Each row is a point on a landscape with many valleys, with its height.
A ball rolls from a point to the lowest of its 2 nearest points, and stops where none of them is lower. Distance is the straight distance between rows; heights are no part of it.
Kava: 24,4,18,-30,28,-4,17,43,-14,9,22,-15,8,54,7,24,-1,74,38,-64  height 36.3
suro: 3,-48,-8,-11,18,16,18,18,27,24,-46,34,55,35,57,-13,19,-49,-13,8  height 67.6
dop: 65,-2,26,-1,4,-1,-25,68,23,0,-16,38,48,-12,-5,-18,41,-24,-64,-18  height 72.1
vodi: -61,53,91,-43,-27,-27,63,-39,-40,14,23,15,39,28,33,75,-28,-31,5,-43  height 71.4
Pav: 18,-31,-12,1,27,-55,45,-10,-4,46,-63,-36,55,32,-3,-23,41,-7,17,28  height 52.3
gaka: 23,-27,-2,-2,9,15,5,64,-15,2,37,-4,-35,14,-28,48,-1,71,52,-43  height 30.6
peta: -67,13,-67,-18,-44,15,46,71,37,49,-39,-5,23,62,47,-58,-10,-77,-46,41  height 28.8
peno: -42,40,5,-60,-37,0,14,-82,-47,-45,58,-45,-5,-44,-1,56,-11,3,54,-21  height 20.9
ruv: 34,61,1,-20,44,18,-13,-48,37,49,-10,-35,22,-15,-12,-12,-12,-9,-32,-15  height 58.4
gunul: -42,-15,-45,81,-20,46,-9,4,-19,-49,104,-5,-83,-17,-95,36,-52,-14,12,58  height 63.5
veko: 28,-80,-5,-4,30,-15,-13,33,27,-12,-17,50,-2,-61,31,-60,39,17,22,15  height 64.6
sofu: -33,33,16,16,-30,-37,17,-84,-53,23,12,23,-24,-22,87,41,11,-35,-27,-47  height 68.4
lazuv: 77,-9,28,9,-13,-1,-51,62,15,0,-16,30,-11,-43,-36,-26,55,14,-49,-3  height 74.3
suv: 69,17,22,8,21,-25,14,34,63,-22,-30,12,40,-56,-12,-33,40,43,-1,48  height 77.6
Deg: 36,-1,-35,32,13,12,-8,20,41,59,-66,-35,20,-53,-2,-46,12,-11,-32,18  height 54.2
Nibob: -25,-30,-25,51,-18,91,3,77,-20,-35,50,24,-70,-14,-100,12,-22,36,54,17  height 34.2
dugu: -7,74,24,-14,40,-15,38,-43,-4,61,-4,-41,28,32,23,2,-33,-12,-41,-48  height 62.2
zibi: -6,24,35,-1,25,-42,-15,-48,42,-19,17,-10,48,35,1,71,-6,-26,-11,1  height 87.1
neso: 33,-33,34,29,-8,52,-52,78,34,-96,-34,39,22,-54,-1,-21,7,40,1,-17  height 64.7
paf: -51,-15,1,-15,1,-9,72,-31,-5,90,-35,-13,33,25,45,-14,11,-76,-25,17  height 43.0
fazu: -30,16,65,5,-16,-68,6,-60,-9,10,4,-3,38,68,7,53,3,-39,-29,5  height 84.2
vubu: -68,4,-43,86,-53,50,43,-2,-90,-46,76,14,-112,-31,-19,60,-57,17,45,16  height 51.2
siboz: 14,-43,-5,-14,25,23,-17,7,21,-18,-40,54,14,24,37,47,-1,2,23,8  height 64.9
Lonor: -4,5,37,-12,-25,-10,-6,-20,-41,74,-7,-20,-28,-8,-12,86,-1,12,-4,-24  height 62.5
Tari: 41,7,-22,-46,24,63,-40,-6,8,-36,37,29,0,-19,-36,-15,26,-15,10,-30  height 13.9
domu: -12,-28,-8,-9,28,-43,51,-57,-28,55,-22,-9,21,13,24,-5,46,-39,0,5  height 47.6
meze: -19,-7,57,-16,-30,-62,3,-60,-17,30,32,14,-8,49,-12,30,47,-14,-3,18  height 81.6
losam: -3,2,-4,33,-69,58,15,-12,1,-45,107,-36,-34,77,-20,53,-4,17,9,-7  height 91.4
basu: 7,-31,-30,-3,9,31,-51,13,12,-72,52,11,-34,-17,-40,-11,-8,22,50,-9  height 18.4
mopo: -57,8,-15,1,-25,7,48,31,13,77,-46,-10,35,61,59,-5,-28,-78,-57,9  height 37.0
sig: 48,25,43,-20,23,-39,41,25,57,3,-22,-10,83,-26,-23,-58,53,9,-9,39  height 80.2
lefe: -44,10,-37,-26,-48,7,-1,-67,-53,-75,96,-41,-35,-41,-22,54,-21,-14,43,-7  height 17.0
zuruv: -35,-20,20,-32,-6,-13,-15,-42,-18,-2,-22,0,10,29,94,18,-48,16,16,-24  height 45.9
nofam: -28,-34,-23,-30,13,-37,2,-54,-56,-37,15,-10,-5,2,54,55,-15,12,50,-43  height 42.0
tilub: 34,-38,-4,36,-25,22,-24,65,6,-20,-81,0,14,-68,35,-100,18,14,-35,9  height 68.7
Rogig: -6,19,46,-60,17,-66,15,33,-8,27,-16,-6,68,61,11,-48,-48,6,-13,-8  height 51.4
temuv: -23,53,-48,17,-68,-24,32,115,37,-33,-63,-42,64,29,22,-87,24,-27,-71,58  height 31.5
Bul: 2,0,30,-46,10,-58,-4,9,-38,16,11,-25,24,64,3,-4,-7,38,21,-48  height 42.6
fuf: 28,32,-29,-9,66,-75,22,-13,-15,26,-5,27,18,33,39,20,-15,-19,-42,-10  height 68.0
reka: -34,-7,-17,4,-49,34,-9,-34,-97,-14,19,-5,-72,-17,2,84,-19,7,30,-58  height 42.2
Vur: 35,-8,-13,63,37,59,-37,26,28,-47,-16,58,-45,-70,-64,-36,38,19,2,10  height 25.7
gek: -70,27,12,-18,-10,-51,80,0,13,39,-31,-28,55,85,-8,-107,-26,-70,-46,46  height 66.9
moz: -21,3,-14,32,-30,17,18,-54,2,-72,90,-19,-29,52,-3,77,27,4,29,-7  height 90.2
fena: 29,-22,25,41,-2,66,-32,78,24,-48,-48,21,4,-32,-43,22,0,52,27,-18  height 62.1
Dapo: 25,39,-32,32,-4,-24,-13,36,40,40,-75,-46,48,23,7,-34,-21,-16,-61,33  height 49.5
tipug: 36,-58,-18,-9,38,-11,-15,42,14,-39,-43,63,10,-26,12,0,6,19,35,30  height 62.6
fomag: -40,13,-37,3,-32,-20,33,101,35,5,-41,-20,70,44,27,-98,15,-74,-64,17  height 15.7
ligef: 29,-19,-26,34,29,48,-39,-3,9,41,-57,-6,-9,-31,-10,-9,14,-23,-17,-27  height 56.8
gemef: 44,3,-31,12,72,-49,-18,3,18,-4,5,18,7,0,15,31,5,4,-18,-34  height 71.5
mulo: -63,-7,-47,80,3,45,26,-2,-52,-36,96,25,-111,-20,-57,21,-43,28,46,51  height 57.4
nolef: -27,-32,-26,-2,15,34,-20,-27,-48,-26,-4,-1,-26,-5,26,69,-28,7,40,-58  height 38.7
bedig: 20,-27,34,-27,-1,14,-21,25,10,32,-15,35,35,34,13,-26,29,-47,-31,-23  height 69.8
Nomu: -9,-2,-2,-6,18,26,21,-55,-1,2,86,-25,-19,14,7,-17,55,-6,21,-61  height 71.7
vuban: -40,-4,24,-56,6,-33,1,-6,0,29,-7,1,47,45,82,-21,-64,-21,-18,-30  height 49.7
Rur: -33,40,52,-60,2,-18,63,-1,3,48,-35,-9,66,71,-2,-95,-45,-37,-30,29  height 60.3
zufi: 24,-35,25,9,-18,-33,-38,-27,6,35,1,22,-35,29,-26,-13,64,5,-12,26  height 79.2
bub: -2,-34,-29,-13,-21,41,-5,39,-34,-34,63,-19,-55,0,-66,16,-25,38,56,-9  height 24.0
nase: -7,-34,-8,37,14,70,-17,69,-12,-33,16,46,-60,-67,-93,-14,27,32,50,-2  height 34.5
Galo: -36,15,28,-6,-2,-15,35,-77,-31,14,65,13,-17,0,62,33,40,-21,-4,-55  height 70.0
rifi: -4,-14,24,-4,-16,-29,-15,-62,-21,8,-24,-27,-54,-10,-26,11,-3,69,52,41  height 33.0
nizik: -36,10,-42,40,-51,40,27,1,-91,-37,56,-18,-86,-16,-29,91,-46,22,40,-23  height 46.4
gop: -39,24,5,-29,-11,48,-7,-76,-4,-17,29,-20,-50,-46,1,37,-42,45,65,-1  height 25.4
voled: 58,11,6,27,45,-29,-26,11,73,-32,8,17,-15,-34,-20,0,11,67,25,31  height 75.4
fur: 37,1,-16,11,59,-19,-13,-26,33,-5,8,-8,-17,-28,-16,18,11,33,30,0  height 73.6
sifab: 44,-12,33,8,-27,-5,-59,14,15,20,6,-12,-31,-21,-75,-23,52,32,-4,8  height 76.8
Desut: -1,-19,-2,79,42,39,-56,11,24,-72,-57,59,-27,-50,-48,-38,1,34,28,38  height 31.6
Nur: -1,-31,-3,19,6,-13,-99,-24,27,-12,-33,12,-43,-28,10,-30,-52,27,-10,22  height 70.9
lus: 22,-33,-20,38,40,60,-22,31,19,0,-73,6,-5,-47,-24,15,1,15,29,-29  height 59.0
pagud: 32,33,25,-40,6,-33,52,70,24,-3,-54,-12,114,-14,-28,-69,32,-35,-39,39  height 84.5
Zegi: 11,-12,-2,9,11,17,4,-10,-16,81,-39,-20,-21,-13,2,43,5,0,-8,-31  height 59.5
logi: 19,-19,-22,-17,0,-33,-55,15,29,15,-32,14,-1,-30,50,-65,-40,2,-30,38  height 68.6
nezo: 28,-34,3,-9,26,-66,0,24,-12,29,-27,-39,38,18,5,-36,23,25,15,-32  height 49.0
ruvim: -9,79,65,-26,-38,-19,23,-31,-45,36,20,8,-5,22,18,99,-20,10,-17,-37  height 66.8
zike: 46,70,13,-17,26,11,10,-18,72,39,-23,9,38,5,15,-44,-6,-11,-46,49  height 55.3
pizu: -27,-38,-13,47,-37,0,-42,-29,-3,-42,86,-15,-77,-6,-73,48,3,-6,16,32  height 68.1
Sisu: -20,65,5,-4,10,-20,45,-63,-38,62,-19,-11,11,5,70,25,-29,-37,-46,-27  height 65.6
Zugif: 26,-48,-15,-20,-20,-11,-34,46,20,-9,-50,25,26,-40,46,-98,12,-8,-27,38  height 66.7
motat: 2,-7,-31,-71,9,23,-43,-44,-36,-9,58,8,-35,-27,-29,9,-7,-26,12,-31  height 9.6
nol: 23,56,-4,-17,21,-8,27,34,91,-1,-21,15,76,4,45,-65,-22,-26,-56,57  height 59.2
gulem: -18,-4,-50,-33,-26,42,-14,-41,-57,-53,110,9,-72,-23,-20,29,-13,-20,18,-18  height 14.2
teza: -2,17,22,15,-6,4,-21,-64,46,-35,49,-19,-3,36,-13,66,18,-1,13,5  height 88.9
Lunav: 40,51,-31,27,-40,-18,14,80,28,1,-79,-31,53,8,18,-89,9,2,-74,64  height 42.7
kiren: -11,-5,18,-47,-4,19,1,-78,-8,24,-21,-29,-21,-22,10,0,-11,44,62,16  height 29.0

Where does a ball stop that starts at each point below?
zufi | tipug
Galo | zike
mulo | nolef
moz | tipug
nezo | motat
kiren | motat
losam | tipug
Nibob | motat
Pav | fomag
tilub | fomag
